A landscape with many valleys, sampled at points; each row gives a point and its height.
A ball rolls from a point to the lowest of its 2 nearest points, and stops where none of them is lower. Distance is the straight distance between rows; heights are no part of it.
<528> height 266: -3; -3; 6; -21; -4; -5; 11; -8; -9; 1; 9; 1; -17; -6; -5; -4; 2; -5; 4; -9; -8; -8; 0; 0; -2; -6; -6; -31; 2; 13; -1; 8; 4; 6; 16; -8; 15
<824> height 265: -1; -17; 4; -13; 10; -16; 6; -5; 1; -10; 11; 9; 0; -6; 12; -2; -9; -8; 2; 8; 6; -1; -2; -5; 4; 0; 3; -11; -11; -3; 9; -4; -5; 8; 7; 14; 21
<513> height 296: -1; 9; -8; 13; -4; 4; -9; 17; 2; -15; -5; 3; 2; 6; 2; 11; -1; 12; -13; 8; -16; 7; -1; -5; -1; 18; 1; 4; 2; 5; 6; 7; 12; -4; -19; 9; -5
<452> height 127: -4; 1; 9; -10; -6; 4; 0; -12; 3; 0; -4; -17; -7; 7; -22; -6; 11; -13; 3; -3; -2; 1; -2; 0; 8; -20; 2; -6; 9; 4; -6; 7; -2; 6; -5; -14; -11
<473> height 169: 1; -20; -4; -9; 11; -1; -23; 9; -7; -8; 0; 8; -11; -3; 13; 23; 19; -1; -12; 8; -12; -12; 6; 3; 2; 1; -4; 14; -3; 11; -2; 12; 14; -8; 5; 6; -3
<136> height 348: -5; 4; 2; 12; 8; 0; 3; -3; 9; -8; 1; 5; -2; 9; -14; 6; 7; 16; -9; -3; -3; 16; -6; -14; -4; 2; 15; 3; -12; -35; 1; 0; -10; 7; 1; 6; 0
<286> height 478: -12; 27; 7; 15; -9; 6; 9; 12; -15; 10; -4; -14; -12; -17; -1; 4; -3; 6; -6; -17; 0; -3; 7; -13; -7; 12; 2; -9; -2; 1; -7; -5; 22; -4; 8; -6; 2
<455> height 358: 5; 0; 12; -8; -10; 1; 12; -3; 5; 2; 9; -2; -9; -5; -14; -19; 4; 7; 0; 5; -7; 3; -25; 19; -6; -15; -14; 1; 9; -8; 14; -1; -8; 3; 25; -1; 12
<784> height 222: 13; -12; -9; 7; 13; -12; 8; -14; -13; 12; 5; 6; 12; -7; 4; 5; -6; 20; 15; -2; 11; 3; 7; 9; -1; 0; 6; 0; -1; -7; -10; -4; -23; 10; -10; 13; -11
<312> height 253: -2; -5; -3; 0; 0; -1; -13; 17; -3; -15; 1; 4; -2; 9; 6; 14; 7; 9; -17; 11; -19; -5; -11; -7; 2; 7; -12; 2; 1; 9; 17; 11; 12; -3; -14; 12; 10
<625> height 193: 7; -10; -5; -1; 6; -8; -10; 12; -12; -1; -5; 9; -4; -14; 21; 8; 0; -4; -2; -1; -9; -8; 8; -6; 8; 14; 11; 5; -6; 4; -3; -6; 6; 0; 10; 7; -2
<966> height 371: -15; 11; 7; 19; 7; 8; 1; 6; 13; -13; 6; -9; -7; -1; -7; 15; 9; 6; -16; -4; -15; 7; -7; -18; -13; 12; 10; -7; -13; -15; 11; 1; 14; 4; 0; 11; 2
<982> height 104: 13; -8; -7; -3; 7; -5; 1; -8; -22; 22; -5; 4; 10; -25; 9; 1; -4; -1; 18; -14; 5; -7; -1; 8; 1; 13; 3; -6; 4; 15; -7; -4; -5; 0; 4; -4; -1
<845> height 588: -8; 6; 0; 5; -13; 8; -14; -4; 7; -4; -15; -11; 1; 9; -16; -2; 8; -11; -4; 1; 7; -9; 4; 3; -1; -15; 0; 26; 14; 4; -10; 6; 7; -3; -14; -13; -19
<1009> height 532: -9; 0; 3; 7; -1; -1; -4; 9; -15; 4; -5; -12; -2; 4; -1; 26; 14; 6; -3; 0; 3; 4; 15; -6; 2; -2; 6; 2; -16; 3; -2; 0; 22; -5; 4; 1; 0
<714> height 251: 12; -6; -19; -4; 2; -7; 3; -3; -4; 19; 6; 18; 13; -20; 7; 2; -9; 11; 9; -1; 9; -13; -13; -1; -5; 4; -3; 16; 1; -4; 2; -10; -11; 1; -3; 13; -4
<255> height 387: 12; -8; -13; 0; 13; -2; -15; -9; -5; 13; -10; 19; 1; -13; 7; -8; -9; -6; 4; -7; 4; -15; 6; 7; 4; 0; 7; 24; 10; -9; -18; 0; -7; 3; 6; 9; -15
<750> height 501: -7; 7; -1; 9; -1; 6; -3; -5; -5; -15; -14; -8; -4; 15; -5; 12; 7; 0; -2; 2; 7; 15; 19; -10; 4; -5; 17; -4; -12; -1; -17; 4; 12; -5; -6; -7; -17
<249> height 380: 10; -3; 2; -19; -5; 2; 9; -3; 11; -8; 6; -2; -11; 0; -3; -32; -4; -5; 0; 8; -5; -3; -19; 13; -7; -11; -9; -10; 3; -4; 5; 7; -10; 5; 24; 0; 8
<143> height 332: -2; -4; 14; -10; -1; -9; 15; -16; 0; 3; 8; 2; -9; -12; -5; -9; -1; 2; 9; -3; 0; 5; -16; 10; 0; -8; -10; -13; 1; -5; 11; -5; -7; 4; 23; 2; 23
<580> height 330: 3; 13; -5; 11; -9; 6; -1; 25; 7; -9; 6; 6; 8; 10; 9; -2; -16; 5; -8; 9; -5; -4; 0; -7; -1; 10; -11; 8; 7; 6; 14; -1; 4; -4; -18; 7; -4
<703> height 229: -4; -8; 5; -24; -3; -7; 2; -10; -1; 4; 3; 3; -14; -2; -1; 0; 17; -13; 10; 4; -1; -2; -1; 4; 2; -9; -3; -17; -1; 11; -4; 5; 6; -3; 13; -12; 16
<220> height 274: -11; 13; 1; 21; 9; -1; 4; 8; 17; -9; -8; -4; -2; -15; 16; -7; -4; -12; -3; -4; 6; -2; 2; -17; -8; 19; 20; 4; -10; -14; -4; -17; 9; 2; 1; 2; -6
<342> height 199: -1; -9; 0; -11; -7; -3; -12; 8; 2; 7; 1; 14; 3; -5; -5; 9; 9; 4; -10; 0; -3; -19; -12; -1; -6; 8; -6; 19; 2; 3; 7; 1; 7; -2; 1; -4; 10
<851> height 264: 1; -2; -1; -3; -5; -6; -15; 7; 1; 1; -12; 9; -3; -11; 13; -4; -7; -14; -3; -5; 4; -16; 5; -3; 4; 10; 11; 15; -4; -1; -7; -6; 7; -3; 7; -1; -1
<590> height 368: 8; 10; -5; 10; -5; 6; 14; 14; 7; 6; 12; 5; 16; 0; 17; 0; -16; 3; 12; 15; 10; 9; -2; 5; -1; 8; -16; -4; 7; 17; 17; -6; -1; -11; -10; 6; 4
<240> height 601: -1; -4; 7; -14; 7; -1; 3; -6; -4; -20; 5; 6; -16; 10; -8; 2; 1; -2; -6; -4; -3; 8; 2; -18; 11; -9; 16; -22; -12; -10; -1; 13; -10; 7; -4; 3; 4
<149> height 194: -11; 1; 14; 5; -9; -6; -3; -8; 1; 5; -9; -18; 0; 1; -11; 2; 14; -18; 7; -4; 16; -3; 5; 0; 7; -29; 5; 6; 0; -2; -4; -12; 13; 3; 6; -14; -3
<394> height 263: 6; -14; -10; 9; 7; -10; 4; -10; -2; 6; 7; 15; 5; 6; 2; 7; -1; 22; 8; 3; 7; 6; 11; 3; 2; -7; 6; 12; -4; -20; -12; -5; -25; 8; -7; 17; -18
<115> height 600: -3; 8; 3; 4; -13; 3; -3; 2; 4; 7; -8; -14; 8; 1; -18; -4; 4; -4; -1; 0; 2; -11; -3; 12; -5; -4; -13; 16; 17; 8; -1; -3; 7; -2; -7; -16; -8
<139> height 304: -2; -3; 10; -15; -1; -5; 17; -11; -6; -1; 11; 0; -12; -18; 6; -16; -15; 1; 9; -10; -3; -3; -6; 5; -1; -1; -8; -28; -3; 8; 7; -2; -3; 8; 26; 4; 18
<237> height 209: 11; -13; -22; -7; 7; 1; -5; -9; 4; 22; 8; 22; 10; 0; 4; 3; 10; 5; 8; 0; -2; -11; -2; 10; -5; -4; -4; 19; 4; -2; -4; -5; -10; -1; -5; 9; -6
<282> height 438: 11; -6; -7; 3; 15; -3; -12; -8; -11; 8; -8; 14; -11; -18; 3; 6; -4; 3; 1; -15; -8; -8; 11; 5; 7; 10; 10; 14; 3; -10; -18; -1; -6; 0; 21; 3; -16
<306> height 572: -8; 8; -7; 11; -8; 6; -15; -3; 13; -10; -18; 3; -2; 10; -12; 6; 8; 0; -10; 3; 4; 1; 5; -3; -1; -4; 12; 25; -1; -10; -9; 7; 8; -5; -8; -6; -17
<233> height 394: 2; -3; 4; 8; -2; 6; 10; -2; 5; 7; 13; 2; 11; 13; -1; 9; -5; 10; 7; 10; 6; 18; -4; 7; 1; -1; -10; -12; -1; 1; 19; 0; -10; -2; 0; 4; 17
<379> height 183: 3; 4; 9; -7; -5; -1; 9; -5; 4; 0; 0; -24; -8; 3; -18; -21; 9; -14; 9; 4; 1; 10; -9; 11; 7; -25; -1; -8; 6; -3; 0; -1; 1; 7; 16; -11; -4
<953> height 61: -3; -10; 0; -9; 3; 7; -14; -14; 3; 8; -9; 0; 3; 12; -12; 7; 18; -12; 3; 5; 3; 2; 2; 1; 7; -16; 5; 5; 5; 6; -9; 9; -1; -1; -8; -10; -9
<42> height 492: 2; 2; -11; -12; 3; 2; 3; -2; 8; -8; 1; -7; 4; 13; 9; -25; -15; -15; 4; 6; -3; 3; 12; 7; -2; 4; -4; -18; 8; 17; -7; 8; -13; 0; -11; -3; -5
<558> height 400: 3; 5; 11; 9; 0; -2; 11; 0; -6; 15; 4; 1; 13; -16; 0; 0; -14; 7; 4; -8; 12; 3; -14; -2; -4; 5; -9; 0; 0; -5; 13; -12; -6; 1; 4; 4; 10
<480> height 408: 0; 6; 9; 17; 2; 5; 11; 3; -1; 0; 2; -4; 16; 14; 0; 5; -10; 6; 5; 5; 16; 13; 6; -3; 2; 0; -4; -1; 0; -4; 7; -6; -3; 1; -11; 0; 6
<672> height 192: -4; -8; 8; -8; 0; -8; 0; -3; -3; 11; 0; -3; 2; 2; -4; 12; 11; -7; 9; 2; 5; 0; 0; 3; 4; -3; -2; -9; -6; 7; 5; -7; 9; -2; 10; -7; 16
<423> height 165: 2; 0; -5; -7; -1; -8; 1; -14; -10; 18; -9; 2; 5; -31; 6; -17; -8; -8; 19; -9; 5; -9; -8; 13; 1; 6; 0; -1; 12; 13; -8; -8; -4; 1; 6; -2; 3
<124> height 458: -2; -9; -1; -5; 4; -6; -7; 10; 2; -17; 3; -1; 1; 17; 16; -1; -4; -13; -5; 13; -10; 2; 3; -6; 8; -1; -3; -15; 1; 14; 8; 3; 1; 1; -13; 6; 7
<606> height 331: -6; 1; 0; 18; 13; -3; 1; 12; 11; -7; 2; -3; -2; -9; 10; 10; 10; 0; -11; 2; -10; 3; -3; -17; -7; 16; 15; -1; -14; -18; 6; -14; 9; 6; 5; 11; 0
<621> height 381: 10; 3; -4; 6; 0; 0; 13; -1; 0; 16; 15; 8; 13; -9; 11; 5; -12; 14; 12; 10; 11; 15; -12; 7; -2; 6; -12; -7; 0; 8; 20; -6; -9; -7; 1; 10; 15
<991> height 424: -2; 19; 12; 22; 6; 9; 17; 6; -9; -10; -5; -10; 9; 4; 9; -2; -15; 10; 6; -8; 13; 9; 11; -6; 3; 9; 1; -6; 1; -3; -4; -4; 0; -2; -9; -6; 0
<177> height 306: 6; -6; -18; -2; 5; 9; -19; 0; 3; -1; -4; 24; 0; 11; 1; 3; 2; 6; -12; 4; -10; -4; 8; 1; -3; 4; 8; 17; 2; -3; -17; 9; -4; -5; -8; 3; -21
<287> height 548: -5; 12; 1; 4; -8; 4; -4; -2; 10; -18; -11; -6; -7; 14; -16; -9; -3; -1; -9; 0; 0; 4; 2; -9; 3; -10; 9; 6; 2; -13; -9; 8; -8; 2; -15; -9; -18
<55> height 352: 4; 0; 0; 1; -6; 3; 4; 12; 7; -3; 10; 4; 6; 0; 12; -10; -20; -1; -4; 5; -4; -2; -5; 0; -2; 8; -13; -5; 6; 11; 16; -2; -6; 2; -3; 8; 7
<994> height 494: -1; 4; -12; -1; -1; -4; 10; -7; 13; 7; 4; 2; 8; 13; 5; -9; -7; -5; 18; 18; 15; 13; 4; 10; 4; -8; -6; -1; 2; 1; 2; -8; -9; -6; -10; 8; 6
<890> height 442: 1; 1; -5; 3; -4; 2; -9; -7; -8; 8; 0; 12; 4; -1; -24; 5; 9; 12; -6; -15; -9; -6; -12; 5; -3; -6; 6; 15; 13; -11; 0; 7; -8; 5; -12; -2; -6
<138> height 409: -15; 2; -3; 10; 4; 3; 3; 7; 5; -13; 0; -7; -13; -4; -13; 28; 24; 11; -17; -6; -18; 11; -3; -10; -8; 3; 4; 0; -22; 1; 6; 15; 20; -2; -1; 13; -2
<424> height 650: 12; 2; -11; -2; 5; -3; -4; 13; -25; -1; 0; 8; 4; -21; 19; -3; -15; 8; 1; -18; -13; -4; -4; -6; 0; 24; 1; -14; 7; 20; 5; 6; 0; -1; -9; -2; -3
<792> height 468: 4; 6; -10; 9; -1; 3; 3; -8; -3; 4; 3; 12; 9; 11; -17; -2; -2; 12; 1; -9; -1; 2; -3; 4; -3; -9; 3; 6; 12; -7; -2; 4; -13; 5; -24; -1; -10
<230> height 292: -5; -8; 10; -4; 10; -11; 10; -14; 3; -3; 7; -2; 4; 1; 3; -5; -12; -7; 9; 4; 14; 9; 0; -5; 5; -9; 5; -16; -14; -12; 5; -6; -12; 9; 7; 14; 18
<465> height 147: -3; 7; 17; 6; -7; -3; 6; -1; 7; -1; -5; -26; 4; 5; -13; -10; 2; -14; 1; 1; 14; -2; -1; 4; -1; -20; -7; 3; 1; -6; 3; -14; 9; 2; 8; -13; -4
<906> height 206: -3; -3; -4; -4; -3; -12; 3; -14; 3; 15; -6; 0; 4; -13; 2; -16; -1; -14; 18; 7; 11; -1; -4; 15; 5; -7; 1; 7; 8; 3; -7; -13; -5; 1; 4; 3; 8
<318> height 216: 3; -20; -7; -10; 9; -5; -15; 8; -11; -15; 1; 10; -5; 7; 15; 14; 19; 1; -13; 14; -19; -10; -4; -4; 2; 4; -9; -4; -1; 12; 8; 10; 8; -2; -12; 8; 7
<260> height 173: 9; -10; -11; 3; 5; 6; -16; -1; -1; 24; -2; 16; 11; 2; -5; 12; 13; 5; 2; 0; 3; -11; 2; 10; -1; -6; -6; 29; 11; -2; -6; -2; 0; -3; -3; 0; -12
<883> height 399: -2; 1; -4; 4; 0; -1; -7; -8; 1; -5; -6; 12; -6; -1; -21; 1; 11; 10; -10; -8; -9; 0; -10; -6; 1; -5; 16; 13; -1; -27; -5; 6; -12; 7; -1; 1; -6
<438> height 317: -6; -7; 20; -6; 1; -5; 11; -4; 14; -6; 10; -8; -3; 10; 0; 0; 0; -10; 4; 9; 11; 10; -2; -4; 6; -17; -3; -17; -13; -6; 13; -3; -5; 2; 14; 1; 17
<662> height 504: 3; 8; -12; -5; 0; 1; 10; -4; 4; 1; 0; -9; 4; 11; 14; -22; -12; -7; 17; 16; 9; 13; 11; 18; 3; -1; -9; -10; 8; 13; -8; 2; -11; -8; -9; -1; 3
<705> height 109: 6; -16; -2; -1; 15; -8; -22; 9; -1; 1; 1; 10; -16; -12; 19; 23; 8; 1; -5; 4; -11; -9; 16; 2; 9; 8; -2; 17; 0; 2; -7; -1; 9; -7; 19; 4; -8
<109> height 444: -4; -8; 1; -16; 2; 6; -6; 3; 7; -13; 12; -5; -2; 18; 4; 7; 9; -6; -6; 16; -13; 10; -2; -3; 3; -3; -10; -18; 2; 21; 8; 18; 3; -5; -13; 2; 9
<34> height 210: -9; 13; 8; 9; 1; -7; 6; 9; 1; -10; -7; -9; -6; -10; 16; -16; -16; -10; 0; -7; 9; -1; 8; -10; 1; 9; 10; 0; -12; -9; -5; -14; 6; 0; 4; 2; 1
<854> height 347: 8; -5; -12; 2; 13; 6; -20; -9; -4; 4; -13; 17; 0; 6; 1; -4; -3; -8; -3; -4; 0; -5; 12; 6; 4; -3; 8; 18; 9; -3; -24; 7; -2; -4; -2; -2; -22
<709> height 430: 2; 2; 4; 7; 0; -5; 2; 0; -13; 7; -4; 3; 6; -6; -7; 3; -6; 9; 1; -13; 3; -1; -4; -3; 0; 8; 3; 4; -1; -11; 2; -6; -5; 4; -1; -1; 4
<617> height 584: -6; -2; 8; -13; -2; 0; -5; -4; 4; -13; -4; -2; -20; 6; -10; 12; 13; -2; -9; -2; 4; 3; 1; -16; 10; -15; 16; -7; -16; -11; -5; 14; 4; 1; -3; -2; -3
<972> height 124: 2; -5; -1; 12; 3; 4; -8; -7; -8; 10; -11; 3; 13; 6; -11; 9; 11; -1; 6; -1; 9; -1; 7; 7; 3; -10; 5; 18; 11; -3; -8; -3; 1; 1; -7; -7; -11
<856> height 172: 15; -7; -7; 8; 11; -5; 5; -17; -20; 18; -3; 2; 12; -13; -1; 1; 1; 7; 18; -11; 7; 3; 3; 17; 0; 1; 7; -4; 7; 5; -10; -2; -13; 6; -7; 0; -5
<323> height 285: -7; 10; 10; -2; -13; -11; -6; 18; 4; -6; -7; -10; -11; -11; 14; -8; -7; -13; -8; -8; 2; -15; 3; -7; 1; 4; 5; 4; -10; -2; -3; -13; 18; -3; 10; -6; 0
<20> height 449: -10; 28; 3; 22; 2; 11; 13; 2; 5; -23; -12; -14; -2; 4; 3; -6; -5; 2; -2; -8; 3; 5; 17; -10; -3; 12; 11; -4; 0; -4; -13; -5; 10; -3; -6; -11; -11
<40> height 635: 8; -1; -6; -10; -4; 0; -2; 10; -10; 7; 8; 6; 5; -17; 14; -4; -11; 3; -2; -10; -15; -9; -14; -1; -4; 22; -13; -8; 15; 26; 10; 3; 4; 0; -3; -6; 7
<815> height 475: -13; 21; -1; 21; 1; 12; 8; -6; 0; -12; -11; -14; -3; 4; -10; 12; 8; 4; -5; -7; 1; 11; 14; -13; -10; 7; 14; -5; -7; -4; -13; 0; 19; -3; -6; -5; -12
<893> height 416: 1; 3; 16; 6; -15; 21; 6; 9; 5; -12; 10; -17; 4; 17; -10; -2; -8; 6; -11; 4; -5; 2; -3; 1; -7; -3; -10; -10; -4; 1; 16; 12; -7; 2; 4; 0; -2
<934> height 235: 0; -17; -6; -16; 6; -11; 5; -1; 5; -1; 11; 9; 0; 2; 15; -1; 5; -7; 7; 19; 1; 9; -3; 6; 4; 3; -5; -8; -2; 9; 8; -2; -2; -2; 5; 6; 26
<989> height 611: -1; 5; -1; -10; -15; 5; -7; 6; 7; 12; -2; -10; 6; -1; -10; -1; 3; 1; -4; 0; -10; -13; -9; 11; -12; 11; -21; 11; 13; 19; 2; 5; 11; -8; -4; -13; 0
<1046> height 258: 4; -22; -16; -14; 9; -8; -2; 0; 8; 15; 8; 15; 6; 3; 16; 7; 14; -4; 9; 23; 8; 3; 2; 10; 2; -1; -4; 9; -6; 7; 2; -8; -5; -6; 5; 8; 14
<547> height 490: 6; -6; -4; 4; 8; -4; 2; -5; -17; 7; 1; 9; -12; -21; 2; 14; 5; 15; 0; -18; -13; -4; 9; -2; 1; 13; 12; 0; -8; -13; -11; -5; -9; 4; 19; 3; -6
<145> height 141: -7; -2; 11; 0; -8; -3; -7; 5; -2; 16; -7; -4; 9; -3; -11; 17; 10; 1; 0; -1; 8; -8; -6; 2; -1; 3; -9; 14; -2; 4; 8; -9; 14; -4; 4; -9; 8
<756> height 401: 10; 1; 4; -2; -13; 19; 9; 7; 9; -9; 5; -10; 4; 12; -4; -24; -10; -2; -4; 8; -2; -2; -8; 10; -9; -3; -7; -15; -1; 3; 13; 7; -9; 4; 15; 3; 0
<696> height 483: 0; 9; -10; 7; -2; 4; 11; -8; 11; 2; 7; 2; 9; 14; -12; -11; -2; -2; 12; 3; 7; 4; -1; 9; 0; -18; -5; 6; 13; -5; 2; -3; -12; 4; -19; 1; -8
<711> height 561: -14; 9; 10; 2; -5; -3; -4; 4; 6; -8; -4; -11; -11; 6; -5; 6; 5; -3; -10; -4; 3; 2; 1; -13; 2; -7; 10; 0; -15; -18; -1; 0; 10; -2; 4; -4; 3
<719> height 90: 0; 5; 24; 4; -4; 1; 13; 6; 8; -2; -1; -24; 2; 5; 6; -15; -10; -15; -2; 5; 18; 1; 1; 4; -5; -11; -8; -9; -11; -3; 7; -19; 9; 0; 21; -1; 0
<27> height 452: -1; 21; 15; 12; -8; 8; 9; 12; -14; 3; -2; -14; 0; -12; -2; -5; -15; 7; 0; -19; 2; -7; 0; -5; -3; 11; -10; -5; 3; 0; 3; -6; 7; -2; 5; -11; -3
<511> height 459: 2; -6; -1; -31; 0; 8; -3; -5; 13; -13; 11; -3; -12; 11; 3; -8; 11; -11; -9; 12; -15; 4; -2; -4; 2; -3; -9; -16; 3; 16; -4; 23; -4; -1; -11; -8; 3
<13> height 507: -11; 12; 9; 8; -10; 1; 3; 0; -17; 12; -10; -15; -5; -3; -10; 11; 4; 0; -1; -14; 8; -5; 10; -6; -1; -6; 1; -1; -4; 1; -7; -6; 21; -3; 5; -9; 3
<936> height 144: -4; 6; 15; 7; 2; -2; 12; 1; 4; -8; -2; -17; 4; -1; 9; -20; -23; -10; 4; -1; 17; 0; 8; -2; 0; -3; -3; -6; -8; -6; 1; -12; -4; 4; 4; 4; 0
<391> height 305: 2; -4; -11; 3; 5; -5; 4; -2; 5; -5; 6; 17; 5; 17; -7; 1; -4; 15; -3; 3; 3; 7; -1; -8; 0; -6; 9; 6; -8; -25; 1; 1; -18; 8; -10; 15; -4
<481> height 432: -4; -3; 6; -10; -6; 14; -2; 3; 15; -9; 14; -8; -1; 20; -11; 8; 3; 4; -8; 13; -7; 9; -7; -3; -1; -7; -14; -8; 2; 10; 15; 21; -4; -3; -8; 0; 4
<281> height 624: 4; 2; -2; -15; -8; 3; -2; -3; -5; 11; 8; 0; 0; -9; -2; -2; 0; 5; -1; -11; -17; -9; -13; 10; -9; 17; -16; -8; 14; 21; 4; 8; 5; -3; 1; -15; 11
<71> height 525: -5; 4; -1; -2; -4; 2; -7; -2; 0; -15; -12; -4; -3; 16; -2; -4; -6; -11; -2; 0; 3; 3; 14; -7; 5; -3; 12; -4; -1; 4; -14; 6; -1; -2; -13; -10; -15
<990> height 476: 6; 1; -9; -25; -4; 6; -1; 1; 7; -3; 8; -10; -5; 14; 11; -24; 1; -10; 0; 11; -13; 9; 2; 10; 1; 0; -13; -15; 6; 15; -9; 14; -8; -6; 0; -9; 5
<246> height 250: 3; -8; -13; -6; -2; -1; -12; 7; 3; -1; 3; 22; -1; 2; -5; 9; 8; 12; -14; 2; -8; -12; -5; -3; -4; 7; 4; 20; -1; -9; 2; 5; -4; -1; -3; 4; 1
<1027> height 474: 9; 6; -8; 9; 4; -2; 1; 9; -12; 1; -3; 9; 2; -19; 4; 6; -4; 16; -3; -14; -11; 3; -2; -6; -4; 25; 11; 2; -3; -7; -1; -2; -4; 2; 1; 1; -7

Call two points neighbours if one is among the 2 nearest of the other. Go from one point of each pair to the other, from neighbour to neighbour, staying as low as possible. Name the highest point that can't be avoided.
<934>, <953> => <1046>
<705>, <719> => <323>
<719>, <953> => <379>

For each start below, name the point where the ball stops.
<40> => <705>
<662> => <145>
<756> => <145>
